Each row is a point on a landscape with many peaks, with its height.
A climber steps from a point to whichever of its 6 nearest points has the largest rise for the distance, and stops where none of them is higher. Distance is the straight distance between rows; heights are no part of it.
Q_427 (h 485): [127  95 170 167 155 110  84  98  66 131 109 148 136 133 163 103  99 114
 129 131 109 163 133  96 111  89]
Q_838 (h 474): [164 105 152  73 108 139 145 121 131 118 170 144 145 130 116 156 158 104
 142 116 141 120 129 106 124 128]
Q_137 (h 511): [127 118 157 108 130 101  94 121 118 124 128 123 153 127 109 149 159 125
 105 131 149 147 117  95 126 114]
Q_56 (h 399): [ 84 118 138 175 153 115 112 130 107 131 100 116  99 122 151 102 113 148
 134 138 109 141 121 126 122 102]
Q_749 (h 296): [117 111 174 154 121 113  86 115  77 111 110 144 180 153 136 125 128 103
  96 143 131 156 128  68 105  91]
Q_505 (h 356): [171 101 145  60 121 164 189 140 113 104 150 136 193 178 140 182 145  76
 141 141 126 130 168 109 120 142]
Q_443 (h 480): [118 171  74 132  95 144 134 144 185 127 170 130  86  82 104 116 137 159
 135  91 134 115 135 183 144 188]
Q_529 (h 325): [177 107 207 134 134 117 123 119  70  99 123 139 205 185 141 130 136  88
 103 166 184 162 126  88  97 115]
Q_978 (h 313): [ 96 143 101 136 131 122 106 138 152 122 104  95 107 106 116 123 137 155
 128 139 123 132 111 143 135 134]
Q_241 (h 435): [ 72 174  74 160 116 120 134 148 156 132 102  98  83 111 105  71 112 169
 130 137 109 106 116 156 136 110]
Q_349 (h 390): [110 111 162 142 133 103  88 117  87 114 112 133 163 139 124 130 132 124
 103 147 130 143 129  90 120  96]
Q_440 (h 437): [168 100 182  96 144 119 163 121 101 104 150 130 193 166 142 141 155  84
 125 133 161 146 124  92 102 128]
Q_659 (h 323): [113 103 177 143 122 110  91 112  85 112 112 136 160 147 134 137 130 116
 111 146 130 149 137  85 124  97]
Q_891 (h 327): [134 101 199 170 135 125  87  91  36 104 113 134 175 149 160  96 109  91
 118 157 131 182 138  90 113  69]
Q_491 (h 341): [187 100 200  95 147 125 169 134  83 105 151 130 208 178 137 141 159  96
 128 151 180 162 125 105 111 131]
Q_875 (h 181): [ 92 102 140 138 208  81  84 112  62 132  54  94 122 151 198  35  66 125
 119 124 163 156  82 145  66  81]
Q_668 (h 364): [ 92 185  30 156  91 120 136 131 174 155 114  92  56 114  74  62 110 166
 115 108 105  87 121 193 144 127]
Q_250 (h 508): [138 117 160 105 134 115 107 124 126 124 137 130 151 117 100 146 168 118
 126 124 144 132 118  94 127 123]
Q_755 (h 319): [166 114 137  65 106 160 169 132 133 114 158 157 170 150 127 160 150  89
 135 115 122  99 149 104 129 133]
Q_892 (h 476): [109 188  25 154  78 124 133 131 193 148 137 102  64  91  77  90 133 160
 112  78 113  93 130 210 160 156]
Q_788 (h 422): [142 147  99 114 115 144 125 146 178 125 169 150  86  98 108 161 146 151
 155 101 131 118 136 146 132 184]
Q_517 (h 314): [150 127 134  91 118 141 112 135 150 132 156 149 117  99 112 154 158 140
 150 107 136 117 141 118 142 154]
Q_86 (h 386): [103 111 148 148 128 111  87 117  87 125 102 135 152 138 133 132 133 128
 110 142 110 152 119  93 129 113]
Q_707 (h 434): [123 152 102 137 111 143 119 135 180 131 154 125  94  84 115 129 149 170
 147 107 136 120 131 161 147 182]
Q_359 (h 504): [173 104 165  89 127 122 147 125 117 122 155 139 168 132 126 141 160  98
 138 117 143 132 123 100 125 120]
Q_906 (h 357): [ 83 124 117 175 173 107 144 122 114 158  92 107 104 130 168  82  77 149
 142 120 121 147 112 139 121  98]
Q_19 (h 477): [144 107 201 159 141 128  98 118  41  92 122 141 197 170 154 114 119  79
 106 162 172 159 132  83 101  89]
Q_582 (h 400): [105 186  24 149  94 128 139 125 177 160 111 100  50 112  64  68 113 161
 104  84  95  72 120 209 155 130]
Q_993 (h 377): [ 88 116 139 164 158 116  99 129  95 126 100 130 111 125 149 113 117 149
 131 135  99 163 116 116 109 102]
Q_346 (h 428): [134 140 115 102 113 150 123 140 163 130 163 152  95  95 109 160 143 144
 161 104 133 111 137 145 142 174]
Q_515 (h 483): [123 104 160 125 125 101  91 109 100 122 121 142 155 134 115 148 137 119
 101 139 137 138 119  90 116 115]
Q_379 (h 342): [ 90 149 112 141 140 118  98 141 141 117 115 114 120 117 108 129 143 154
 124 137 129 127 117 129 140 139]
Q_218 (h 499): [127 119 166 121 124 101  89 121 111 122 127 132 164 130 116 141 145 128
 112 130 146 139 121  89 125 122]
Q_564 (h 432): [ 85 134 121 155 143 112 112 139 124 118  99 118 121 125 128 116 120 156
 120 144 102 159 116 115 126 118]
Q_282 (h 372): [179 121 100  83  78 165 187 144 169 156 164 157 142 136 110 215 135 110
 111 137 110  74 157 128 167 171]
Q_898 (h 287): [168 118 120  71  94 181 178 146 158 132 160 130 178 148 124 216 143  75
 121 135 116  88 174 131 162 151]
Q_76 (h 180): [119 135 108 131 131 120 104 138 149 132 118 112 108  99 104 145 156 159
 131 130 140 138 108 133 136 148]
Q_397 (h 534): [120 121 152 107 130 124  88 121 131 126 133 123 136 114 113 152 153 134
 125 127 157 143 104 104 125 125]
Q_959 (h 217): [ 94 111 130 137 198  89  94 103  83 137  66  89 121 141 198  52  59 136
 134 119 162 154  73 156  77  85]
Q_730 (h 620): [ 81 165  55 155 116 122 136 137 166 134 115  92  77 105  95  77 113 165
 127 135 116 106 113 172 137 127]
Q_516 (h 438): [ 79 162  83 166 125 113 158 134 148 148  99 112  75 124 134  55  97 162
 126 121 108 114 116 149 130  97]
Q_867 (h 389): [103 178  48 151  97 120 133 143 186 144 134  94  76  92  85  81 129 159
 107 112 119  98 113 186 157 144]
Q_70 (h 228): [ 93 151 108 142 129 121  90 146 160 128 123 104 107 109 110 128 143 164
 134 127 139 125 118 143 138 139]
Q_924 (h 578): [113 129 140 120 135 110  89 124 130 115 122 129 128 124 107 143 144 139
 118 135 135 139 123 100 129 114]
Q_3 (h 380): [158 113 133  73 106 155 154 130 139 119 157 155 133 128 128 167 148 107
 150 102 129 101 144 106 122 138]
Q_119 (h 460): [133 156  86 106  96 158 141 149 188 122 182 162  70  97 103 183 126 165
 130  99 108  97 147 157 137 197]
Q_59 (h 496): [152 109 163  94 112 119 126 117 126 128 160 127 160 128 110 147 163 123
 135 117 148 133 118  95 133 120]
Q_855 (h 264): [ 87 161  85 154 123 126 115 147 162 129 121  90 100 110 116 109 132 171
 116 134 131 123 118 157 146 140]
Q_223 (h 392): [ 86 123 130 168 154 118 113 129 114 122  84 126 118 116 163 102 108 163
 140 129 104 155 116 135 126  97]
Q_888 (h 436): [161 103 196 112 131 108 137 120  80 107 141 128 203 175 128 138 151  97
 110 139 167 156 124  97 110 115]
Q_791 (h 429): [ 77 171  63 157 116 117 153 130 156 154  96 106  63 124  98  53  90 154
 118 109  91  98 117 171 130 104]
Q_857 (h 456): [ 71 141 114 175 138 118 142 135 137 131  94 108  94 122 149  83 105 157
 144 138 112 135 115 143 123 109]
Q_874 (h 175): [149 125 138 100 128 129 106 126 147 126 153 124 113 107 111 155 167 149
 138 116 143 124 126 115 134 141]
Q_528 (h 355): [100 110 155 165 155 111  85 117  75 124  81 133 125 135 156 114 121 133
 120 131 100 164 133 109 117  94]
Q_918 (h 188): [140 142 117 125 123 137 105 147 157 125 140 114 101  96 106 145 149 160
 145 115 143 134 126 139 149 161]
Q_688 (h 384): [ 81 131 116 138 140 113  87 138 132 114 102 110  97 125 113 133 138 153
 128 149 119 137 113 113 138 127]
Q_174 (h 523): [117 119 139 125 125 116  90 126 134 120 124 120 137 115 102 145 161 147
 118 130 138 141 110 106 136 131]
Q_448 (h 365): [141 120 147  92 121 126 117 119 130 136 156 129 127 119 104 163 161 141
 142 112 144 125 130  95 136 139]
Q_392 (h 471): [174 131  95  73  85 162 160 146 177 141 171 153 124 128 107 213 124 120
 131 115 110  68 159 132 149 173]
Q_32 (h 455): [ 76 165  82 163 124 111 156 130 152 161  94 108  75 127 119  64  93 159
 135 125 102 111 118 158 129 107]
Q_471 (h 411): [113 162  89 133 108 144 123 146 179 121 147 108  85 100 109 119 144 167
 140 114 149 122 123 168 157 167]
Q_45 (h 426): [122 104 170 176 157 115  87 106  61 117  94 134 136 129 152 106 117 117
 131 139 104 178 133 101 117  88]
Q_833 (h 519): [115 111 179 172 141 115  83 100  61 110 106 142 143 141 153 106 113 115
 124 138 118 165 127  90 111  89]
Q_697 (h 515): [160 126 109  80  97 168 137 141 153 129 165 165 111 109 120 187 142 119
 153 113 110  83 152 122 145 157]
Q_123 (h 433): [135 148 106 127 109 155 120 148 174 118 174 136  81  89 111 150 143 165
 152  97 133 125 146 157 140 169]
Q_271 (h 261): [101 160  87 150 121 128 107 143 164 131 126  95 103  98 112 105 140 165
 123 136 128 131 107 168 132 145]
Q_760 (h 403): [170 127  96  83  82 164 165 140 175 148 169 161 133 132 115 210 142 104
 122 123 117  72 157 130 158 165]
Q_931 (h 414): [ 94 189  25 153  93 122 122 123 188 145 121 103  56 101  67  74 121 162
  93  76 112  88 126 211 156 134]
Q_595 (h 501): [ 99 111 153 136 130 104  81 123 107 115 107 125 131 135 114 136 126 136
 107 151 128 145 125  98 120 112]
Q_627 (h 331): [113 105 172 134 119 106  86 118  85 111 122 133 174 153 134 132 134 103
 101 159 130 156 128  84 110 102]
Q_774 (h 423): [166 123 127  69 111 155 139 142 150 129 161 157 112 120 120 178 146 116
 160 106 117  93 135 110 125 163]
Q_570 (h 395): [165 122 103  76  93 170 162 138 161 141 169 158 133 132 119 196 136  99
 127 121 114  82 156 118 146 160]
Q_207 (h 420): [ 85 130 117 178 163 114 135 121 117 147  94 117  96 119 157  77  89 155
 146 128 101 146 111 139 124  93]
Q_401 (h 396): [ 80 168  51 151 104 116 146 126 160 156 105 106  57 124  98  61  97 163
 117 113  94  92 121 165 135 109]
Q_90 (h 512): [170 108 177  92 117 120 146 113 113 111 153 136 176 141 120 142 160  95
 122 128 158 143 130  96 124 113]
Q_139 (h 37): [125  92 165 165 210  94  73  81  59 134  77  99 132 135 196  82  80 115
 126 141 141 167 100 132 108  90]
Q_294 (h 469): [120 162  88 122  96 154 142 153 188 123 177 160  82  80 108 151 144 169
 140  88 127 105 141 166 139 196]
Q_209 (h 551): [155 138  89  78 102 154 147 145 175 137 161 174 107 120 110 201 123 124
 140 117 107  87 152 128 138 176]
Q_512 (h 281): [ 98 105 129 167 194 105  99 100  92 145  81  98 119 124 196  79  71 140
 145 122 145 143  85 155 104  96]
Q_417 (h 353): [166 128 124  69  88 165 152 133 150 121 162 154 139 130 127 186 131  99
 149 106 126  81 150 113 137 143]
Q_23 (h 494): [149 114 162 100 127 106 113 121 104 122 150 147 169 129 115 142 156 117
 112 127 155 151 117  90 124 111]
Q_739 (h 343): [ 83 137 113 180 162 111 138 127 124 154  89 102  91 108 175  67  86 157
 147 117 111 131 100 155 127 105]
Q_667 (h 381): [155 109 206 151 142 127 105 136  57  82 109 140 215 187 145 120 121  76
 104 175 174 152 138  84  84 100]
Q_952 (h 415): [ 79 178  65 148 112 127 153 131 161 145  99 110  76 115 103  75 101 169
 123 126 101 107 112 157 137 106]
Q_800 (h 316): [184  89 177  79 147 141 180 127 102  93 142 130 188 171 146 152 150  87
 144 154 140 159 145 108 104 129]
Q_872 (h 368): [ 92 190  30 143  99 114 137 135 166 159 102 111  49 108  68  69 108 163
 118  96  84  68 119 198 139 111]
Q_445 (h 453): [ 66 142 107 162 131 129 118 147 135 132  99 104 100 111 124  91 116 168
 132 146 105 133 117 142 123 112]
Q_631 (h 285): [ 99 121 129 164 197  95 109 102  95 139  70  98 116 122 197  66  69 125
 129 114 151 144  80 152 110  91]
Q_460 (h 280): [157 118 129  70  99 168 166 132 151 120 166 146 164 150 135 194 126  84
 143 126 124  92 156 102 136 146]
Q_990 (h 431): [142 156 103 101 104 152 133 164 173 123 180 160  72  87 109 172 131 156
 143 104 116  98 156 144 137 182]
Q_44 (h 492): [166 105 183 105 133 108 145 129 110 110 147 131 177 156 131 136 161  94
 122 132 167 145 119  97 117 122]
Q_369 (h 291): [162  94 211 132 149 118 128 140  55  79 118 149 217 199 138 132 132  73
 104 167 190 162 129  84  89 128]
Q_701 (h 335): [169 117 140  77 120 143 132 126 143 124 163 158 117 113 115 157 157 119
 154 104 143 117 136  98 136 144]
Q_416 (h 359): [142 110 190 116 122 105 118 119  72 113 127 140 186 168 126 141 136  94
  95 152 169 155 109  85 105 110]
Q_459 (h 358): [163 105 141  75 113 160 181 142 134 111 160 144 182 156 138 172 143  76
 145 124 132 110 157 108 120 130]
Q_114 (h 521): [111 107 155 129 130 103  88 120 117 125 114 132 152 132 111 143 145 121
 104 137 126 142 116  99 122 113]
Q_793 (h 315): [179 120 111  89  84 180 187 141 170 151 164 137 166 144 124 204 148  92
 116 132 107  88 158 112 163 155]
Q_644 (h 373): [ 90 173  43 150 104 121 147 136 154 163 105 111  46 107  89  58  95 169
 110 100  96  88 122 178 139 110]
Q_193 (h 164): [117 151 109 133 126 126 101 144 159 122 142 117 106 103 100 128 152 149
 143 127 142 137 119 152 141 158]
Q_212 (h 391): [ 86 142 112 184 165 107 148 123 133 162  89 114  88 117 159  58  82 153
 140 115 125 121 101 153 126  95]
Q_336 (h 317): [147 101 193 178 172 109  79  78  44 128 106 129 152 152 176  94 107 100
 139 158 134 179 134 109 106  68]
Q_884 (h 441): [ 81 168  62 153 123 111 161 133 163 167 101 116  52 109 106  42  96 164
 133 109  97  96 119 162 126 100]
Q_713 (h 457): [127 176  76 144 110 141 128 132 185 121 156 124  71  75 102 115 143 164
 135 102 128 125 127 185 149 179]
Q_486 (h 308): [165 120 121  73  98 169 169 144 159 129 154 150 162 141 140 195 128  82
 136 136 123  88 168 110 143 153]
Q_385 (h 473): [161 107 156  87 120 129 129 118 134 132 154 148 145 102 114 149 156 110
 147 102 144 132 122  97 128 135]
Q_243 (h 470): [132 123 176 117 128  92  97 106 100 118 119 134 175 142 117 143 139 115
 106 140 134 144 123  86 124 107]
Q_196 (h 503): [ 88 176  49 155 108 122 130 131 169 146 113 102  69 114  86  65 101 158
 121 124 115  97 117 176 136 114]
Q_328 (h 201): [131 139 133 110 136 120  98 133 150 121 136 132 120 104 103 152 157 154
 132 117 144 132 123 124 143 141]
Q_190 (h 454): [113 178  65 146  91 133 129 144 187 122 160 106  82  81 101 105 135 163
 126 104 137 124 120 192 151 169]
Q_112 (h 468): [ 72 124 114 158 141 103 114 144 124 132  89 117  94 119 129 105 115 154
 127 140  97 144 114 127 129 118]
Q_896 (h 495): [ 89 109 132 186 162 110 105 128 104 137  93 121 111 121 168  94 109 148
 136 126 105 168 118 138 120  97]
Q_324 (h 497): [175 105 176  84 125 138 158 120 110 110 160 136 182 138 138 148 168  92
 133 126 150 143 137  96 114 124]
Q_51 (h 339): [106 115 156 176 197 110  91 109  80 136  83 122 111 132 188  89  98 139
 147 127 113 162 114 135 111  93]
Q_438 (h 406): [108 112 172 168 146 111  82 116  63 123 100 138 146 135 142 111 124 122
 116 143 108 166 135  85 117  96]
Q_840 (h 571): [157 140  91  92 106 162 146 153 178 132 165 173  98 114 112 197 134 136
 138 112 109  77 151 135 132 176]
Q_703 (h 378): [ 60 166  81 156 125 122 132 143 156 132 100  95  79 116 121  76 110 166
 133 137 107 121 125 147 131 122]
Q_590 (h 550): [200  83 211 118 179 123 149 122  81  97 125 138 216 209 138 141 164  75
 113 176 188 175 140  97 104 143]
Q_306 (h 352): [ 74 146 101 177 147 115 156 125 133 156  89 107  78 113 150  64  91 158
 138 121 106 128 113 147 125  96]
Q_479 (h 448): [171  92 159  57 125 158 175 130 110 101 162 129 175 150 141 151 147  92
 141 119 145 137 145 105 109 126]
Q_301 (h 487): [158 114 167  77 120 132 137 116 129 126 155 145 148 117 111 151 162 112
 135 126 141 120 128 109 131 128]
Q_185 (h 385): [ 72 145  98 164 129 117 144 138 148 147  97 102  93 114 124  75 103 163
 137 126  98 122 109 158 123 101]
Q_933 (h 225): [133  91 166 174 187 103  72  80  55 134  85 113 142 134 178  91 100 108
 133 145 122 175 122 121 111  82]
Q_851 (h 493): [154 132 120 104 122 141 101 142 156 127 157 149  97 103 110 153 149 145
 144 109 126 126 141 138 149 164]
Q_389 (h 626): [158 145  85  89  96 164 143 146 179 145 170 170  96 123 108 210 134 141
 124 112 102  67 152 138 143 188]
Q_40 (h 303): [ 75 124 106 175 188  91 130 117 116 159  80  97 111 131 185  55  69 133
 137 110 144 134  79 158 113  76]
Q_698 (h 427): [ 97 179  59 151 100 132 126 137 193 135 137 100  93  82  95 106 134 159
 127 107 135 121 120 184 147 156]
Q_736 (h 542): [169 139 107  85  94 168 140 151 175 141 164 169 111 128 106 193 137 129
 137 117 109  70 154 123 138 165]
Q_290 (h 467): [155 135 115  86 115 155 123 136 153 136 160 164  90 109 108 170 146 137
 147 104 119 107 149 130 139 168]
Q_327 (h 488): [128 128 139 111 136 122  87 134 133 123 130 126 126 121 101 149 154 138
 129 128 141 140 120 108 146 124]
Q_500 (h 402): [195 145  96 102  74 184 202 141 200 165 181 150 131 120  89 210 161 112
 106 129  99  83 164 140 180 182]
Q_146 (h 258): [141  89 180 177 169 114  69  86  46 126  91 122 138 139 170  95 102 109
 129 152 128 173 120 116 128  78]
Q_623 (h 363): [125 105 179 158 136 116  88 106  65 116 112 154 163 153 148 116 111 101
 115 149 111 169 133  80 108 104]
Q_563 (h 284): [124 112 194 164 128 120  81 104  52 106 112 143 174 152 146 109 107  93
 113 158 125 163 137  87 111  77]
Q_58 (h 362): [174 110 142  63 108 150 177 129 131 115 164 146 165 144 133 165 147  89
 157 118 122 110 155 104 123 133]
Q_548 (h 371): [103 112 143 171 155 108  97 116  87 130  98 137 115 122 151 110 108 140
 133 149  98 166 125 120 115  98]
Q_591 (h 500): [148  98 175  98 128 106 128 128 102 119 153 129 179 140 113 140 165 106
 117 125 161 149 110  91 123 117]
Q_503 (h 293): [ 77 155  75 149 122 128 120 143 161 127 122  92  96 103  99  99 135 162
 126 137 128 124 110 160 138 135]
Q_650 (h 397): [ 81 124 139 159 140 104  98 128 101 123  97 123 117 128 141 118 118 152
 138 151  96 137 122 116 123 110]
Q_643 (h 452): [145 155  86 105 100 148 148 155 183 124 178 157  91  95 103 173 129 156
 146 104 120  99 152 155 129 187]
Q_473 (h 370): [ 91 186  39 154  99 116 148 131 166 160 112  92  69 113  94  61 107 162
 104 101 101  99 115 182 142 120]
Q_256 (h 559): [169 120 131  69 105 159 154 133 144 126 166 158 144 132 131 172 145 104
 148 115 121 108 145 115 122 128]
Q_238 (h 412): [181 129  90  90  91 167 180 136 190 159 171 144 129 133 106 221 142 107
 112 134 106  74 150 137 174 177]
Q_680 (h 278): [172 100 132  61 109 170 193 140 137 122 162 142 177 158 140 181 140  83
 141 136 119 103 159 112 125 129]
Q_425 (h 405): [162 104 147  54 112 166 183 134 114 123 162 137 168 159 136 160 147  82
 148 129 132 127 150 103 115 135]
Q_805 (h 509): [169 101 147  57 123 152 189 144 119  93 160 135 180 156 142 156 157  79
 148 133 134 129 145 105 116 129]
Q_247 (h 376): [125 102 156 177 179 106  88  98  75 141  86 117 128 127 177  98 100 132
 134 139 116 177 113 124 116  93]
Q_69 (h 350): [167 128 117  72  92 168 176 135 157 144 160 143 149 142 126 200 147  87
 137 134 119  79 160 109 149 154]
Q_353 (h 318): [ 89 124 130 175 185  97 127 116 100 160  79  97 109 125 191  72  81 148
 139 115 136 155  98 151 124  95]
Q_103 (h 447): [119 181  58 164  83 134 136 140 198 133 158 120  72  77  88  95 139 155
 124  88 122 110 138 200 159 175]
Q_566 (h 374): [175 138 103  98  74 162 184 136 188 160 174 144 134 135 109 220 148 104
 117 136  98  70 160 134 174 173]
Q_670 (h 367): [169  98 143  66 118 160 180 140 121 111 157 128 177 158 136 167 146  69
 137 131 128 105 161 101 114 134]
Q_796 (h 425): [106 179  51 149  81 132 122 135 186 141 150 109  81  92  87  83 128 157
 105  81 134 104 125 204 155 155]
Q_365 (h 481): [167  97 175  83 124 134 168 136 104 103 158 139 178 157 134 144 158 100
 135 135 154 143 122 101 119 123]
Q_34 (h 440): [ 74 135 107 171 154 113 149 131 128 140  87 120  98 119 151  75 106 151
 143 128 108 144 115 132 123  98]
Q_938 (h 553): [153 150  82 102  91 163 145 129 180 139 169 158  94 118 107 203 120 152
 133 111 112  76 156 141 128 195]
Q_153 (h 379): [144 114 207 165 130 127  92 109  46  94 117 140 184 158 152  95 116  87
 113 155 143 169 142  76  92  80]
Q_493 (h 552): [ 81 129 109 164 148 117 131 134 122 133  94 109 108 124 143  87 105 163
 129 138 100 141 121 134 125 102]
Q_538 (h 520): [122 182  78 133  94 153 142 142 193 120 168 144  80  83 103 138 127 167
 149  91 118 121 150 180 143 197]
Q_465 (h 320): [107 106 166 145 135 109  87 114  88 125 108 143 152 141 133 127 131 117
 114 150 118 153 126  89 117 101]
Q_764 (h 482): [160 104 191 101 135 107 137 112  98 105 146 134 194 151 128 134 162  95
 106 131 170 157 120  90 111 118]
Q_39 (h 458): [106 179  64 149  83 141 146 132 191 127 164 118  79  79  92 106 137 167
 123  91 127 116 130 196 156 179]
Q_31 (h 321): [137 115 200 145 122 111  96 118  54  94 121 150 182 163 135 120 116  96
 103 157 151 155 128  84  93 101]
Q_411 (h 393): [138 102 191 181 151 123  79 106  47 122 107 141 158 136 168 103 108  98
 126 143 119 177 136  90 106  81]
Q_142 (h 117): [112  95 141 153 208  81  65  84  46 117  73  94 127 154 196  52  68 123
 123 143 149 165  92 140  86  87]
Q_870 (h 338): [154 114 199 139 131 113 116 122  62  95 123 137 209 174 140 121 128  82
  95 161 176 151 128  83  85 112]
Q_773 (h 361): [100 168  84 138 117 132 117 139 178 129 138 101 104  84 105 109 137 168
 125 120 127 116 118 170 148 156]
Q_298 (h 375): [101 101 160 174 165 112  96 114  80 127 106 125 120 124 169 110 103 131
 135 140  98 170 125 127 115  93]
Q_127 (h 340): [190  85 224 138 165 123 132 125  65  82 116 148 224 212 139 128 133  76
 124 184 195 165 138  86  91 145]
Q_567 (h 404): [126 107 180 137 122 101  89 120  90 107 120 136 179 159 118 143 140 102
  94 152 146 152 114  82 123  94]
Q_756 (h 502): [129 102 156 110 117 107  98 122 106 124 130 126 157 125 116 148 156 112
 108 131 160 147 115  85 123 130]
Q_836 (h 451): [130 174  78 124  86 147 156 154 185 119 178 158  84  80 113 146 128 169
 139  98 113 103 156 177 134 200]
Q_131 (h 387): [192  88 216 131 166 114 137 126  81  83 125 142 226 204 143 138 140  85
 118 178 185 165 137  96 103 139]
Q_612 (h 394): [ 89 138 122 144 138 115  91 137 124 129  99 112 122 118 112 133 141 151
 125 134 122 131 120 127 132 126]
Q_842 (h 608): [ 75 171  50 149  98 134 135 137 177 135 116 100  76 104  88  71 119 158
 113 128 116 105 128 186 145 129]
Q_251 (h 302): [107 110 147 180 196 100 100 103  90 135  85  99 107 127 187  81  84 144
 139 131 138 161  99 148 115 104]
Q_823 (h 110): [ 93  99 144 151 204  80  76 102  65 133  63  90 123 139 200  64  65 126
 134 128 157 161  86 148  96  79]
Q_317 (h 354): [162 117 120  68  89 170 162 142 162 134 168 164 148 134 123 197 136  91
 136 121 117  65 157 110 144 158]
Q_143 (h 479): [ 86 142  91 178 157 100 153 130 135 180  87 120  85 114 158  51  75 149
 135 110 123 105  97 150 120  93]
Q_489 (h 421): [ 95 168  77 128 111 142 123 143 187 120 144  99  84  90 102 109 138 166
 122 104 135 120 128 183 153 162]
Q_878 (h 544): [ 81 155  84 160 118 110 159 120 149 163  96 115  63 120 126  53  89 158
 138 107 101 113 112 166 130  99]
Q_54 (h 401): [212  69 223 110 179 113 158 133  77  94 121 138 207 202 146 147 162  85
 131 173 168 172 141  95  93 151]
Q_55 (h 446): [ 93 117 154 149 148 110  86 136 108 120 104 131 127 125 118 133 132 141
 111 144 110 143 119 115 118 111]
Q_622 (h 279): [166 119 120  74  95 183 186 144 152 126 163 130 183 151 139 204 147  79
 116 142 118  88 172 122 164 151]
Q_634 (h 183): [137  97 159 173 192 105  67  79  44 136  85 109 130 132 189  85  95  98
 136 145 136 168 118 117 108  71]
Q_733 (h 459): [ 83 125 131 176 144 118 116 140 120 130  88 118 103 122 141 102 101 153
 139 144  94 145 119 123 121  98]
Q_971 (h 326): [139 145 113 123 125 134 107 142 165 127 143 126  94  87 100 136 160 157
 149 107 138 118 125 145 134 172]
Q_608 (h 498): [151 105 157  97 120 122 111 123 111 124 143 134 157 128 116 149 156 111
 121 125 155 136 120  89 125 122]
Q_638 (h 410): [168 117 151  59 110 154 157 134 132 108 165 144 141 126 123 152 155 102
 160 115 138 113 141 115 134 132]
Q_690 (h 257): [112 103 132 165 194 105 100  98  88 147  64 106 114 131 197  76  84 126
 132 125 146 152  83 147 104  94]
Q_581 (h 360): [ 86 147 103 168 146 105 158 130 143 152  89 108  74 115 147  62  86 156
 130 128 104 126 103 152 132  97]
Q_288 (h 461): [186 145  86 101  87 165 176 151 191 166 165 150 115 130  91 225 148 123
 117 130  99  66 149 142 170 188]
Q_617 (h 312): [169 122 119  89  80 172 199 139 186 155 166 133 169 139 126 221 160  94
 122 146 108  78 156 125 177 160]
Q_41 (h 138): [117 134 119 122 119 124 102 128 150 122 139 128 110  98 102 146 157 155
 120 123 143 133 115 126 153 148]
Q_345 (h 332): [119 100 156 184 188 109  82  91  63 141  78 115 130 123 178  90  88 124
 139 133 119 170 123 130 112  89]
Q_928 (h 273): [156 120 125  63 111 179 191 137 152 126 162 141 182 149 136 206 141  82
 134 140 129  85 168 109 141 152]
Q_771 (h 388): [ 85 151  94 168 140 101 156 115 137 168  83 119  73 118 150  50  70 155
 134 111 112 109 111 160 127 102]
Q_501 (h 528): [173 146  89  93  97 162 162 146 196 157 166 159 101 131 104 215 127 121
 113 124 100  64 158 139 155 186]
Q_441 (h 349): [116  98 171 152 130 106  82 118  76 109 105 145 140 140 148 124 132 123
 107 142 114 154 125  88 119 101]
Q_284 (h 366): [ 72 162  82 156 126 124 121 145 152 127 107 103 101 106 109  93 116 157
 133 130 117 120 113 152 132 127]
Q_372 (h 299): [ 95 106 125 168 191 100 117 107  92 156  83  95 112 125 183  71  72 129
 145 118 135 157  88 154 111  99]
Q_968 (h 345): [186  96 178  70 138 147 192 128  95  98 159 129 195 172 138 153 163  93
 146 143 150 157 141 106 112 130]
Q_88 (h 382): [166 104 201 123 142 113 129 118  77 103 132 134 209 174 135 139 140  91
 103 157 172 157 120  93 102 120]
Q_780 (h 192): [116  92 142 169 197  97  84  96  74 139  71 105 126 134 190  77  83 121
 127 135 137 169 109 145 107  88]
Q_740 (h 337): [115 155 102 131 116 137 105 147 181 122 139 119  88  93 102 128 144 159
 146 115 141 121 111 165 151 158]
Q_109 (h 290): [190  92 199  93 148 137 186 132  85  99 141 136 201 191 134 156 151  85
 132 156 161 157 151 105  96 136]
Q_439 (h 417): [ 83 183  49 148  98 126 137 135 184 139 117  94  82 108  90  90 112 162
 114 117 126 108 114 177 145 129]
Q_940 (h 439): [184 140  89  92  82 168 187 140 191 162 168 155 115 118  98 221 152 121
 106 144  98  68 143 137 170 182]
Q_122 (h 516): [147 158  70 108  85 162 149 154 178 127 171 169  81 109 101 195 126 160
 131 105 112  74 154 157 135 195]
Q_33 (h 348): [102 106 151 151 139 113  86 118  95 127  95 129 130 121 143 122 120 138
 124 137  99 160 131 100 118 102]
Q_476 (h 398): [ 88 178  64 144 113 129 132 133 175 124 132  94  87  96  91  91 135 164
 129 138 124 109 127 179 144 145]
Q_145 (h 407): [183  92 170  68 133 161 181 134 107  98 163 136 186 160 138 157 157  86
 147 137 140 141 156 111 115 126]
Q_626 (h 424): [122 102 168 166 161 112  92  98  63 133  94 129 127 132 168 107 106 123
 136 137 105 177 126 107 123  97]
Q_275 (h 383): [188  88 214 107 158 123 175 137  80  93 131 134 220 193 143 146 152  74
 127 164 183 172 138  98  98 138]
Q_431 (h 347): [190 132 117  95  83 177 203 143 192 161 170 144 164 130 107 216 156 103
 121 141 105  82 165 129 187 170]

Where does a climber stop that starts at each point below?
Q_70: Q_924
Q_271: Q_538
Q_875: Q_493
Q_928: Q_389
Q_76: Q_924
Q_622: Q_389
Q_749: Q_924
Q_486: Q_389
Q_898: Q_389
Q_659: Q_924
Q_959: Q_493
Q_193: Q_538
Q_372: Q_493
Q_512: Q_493
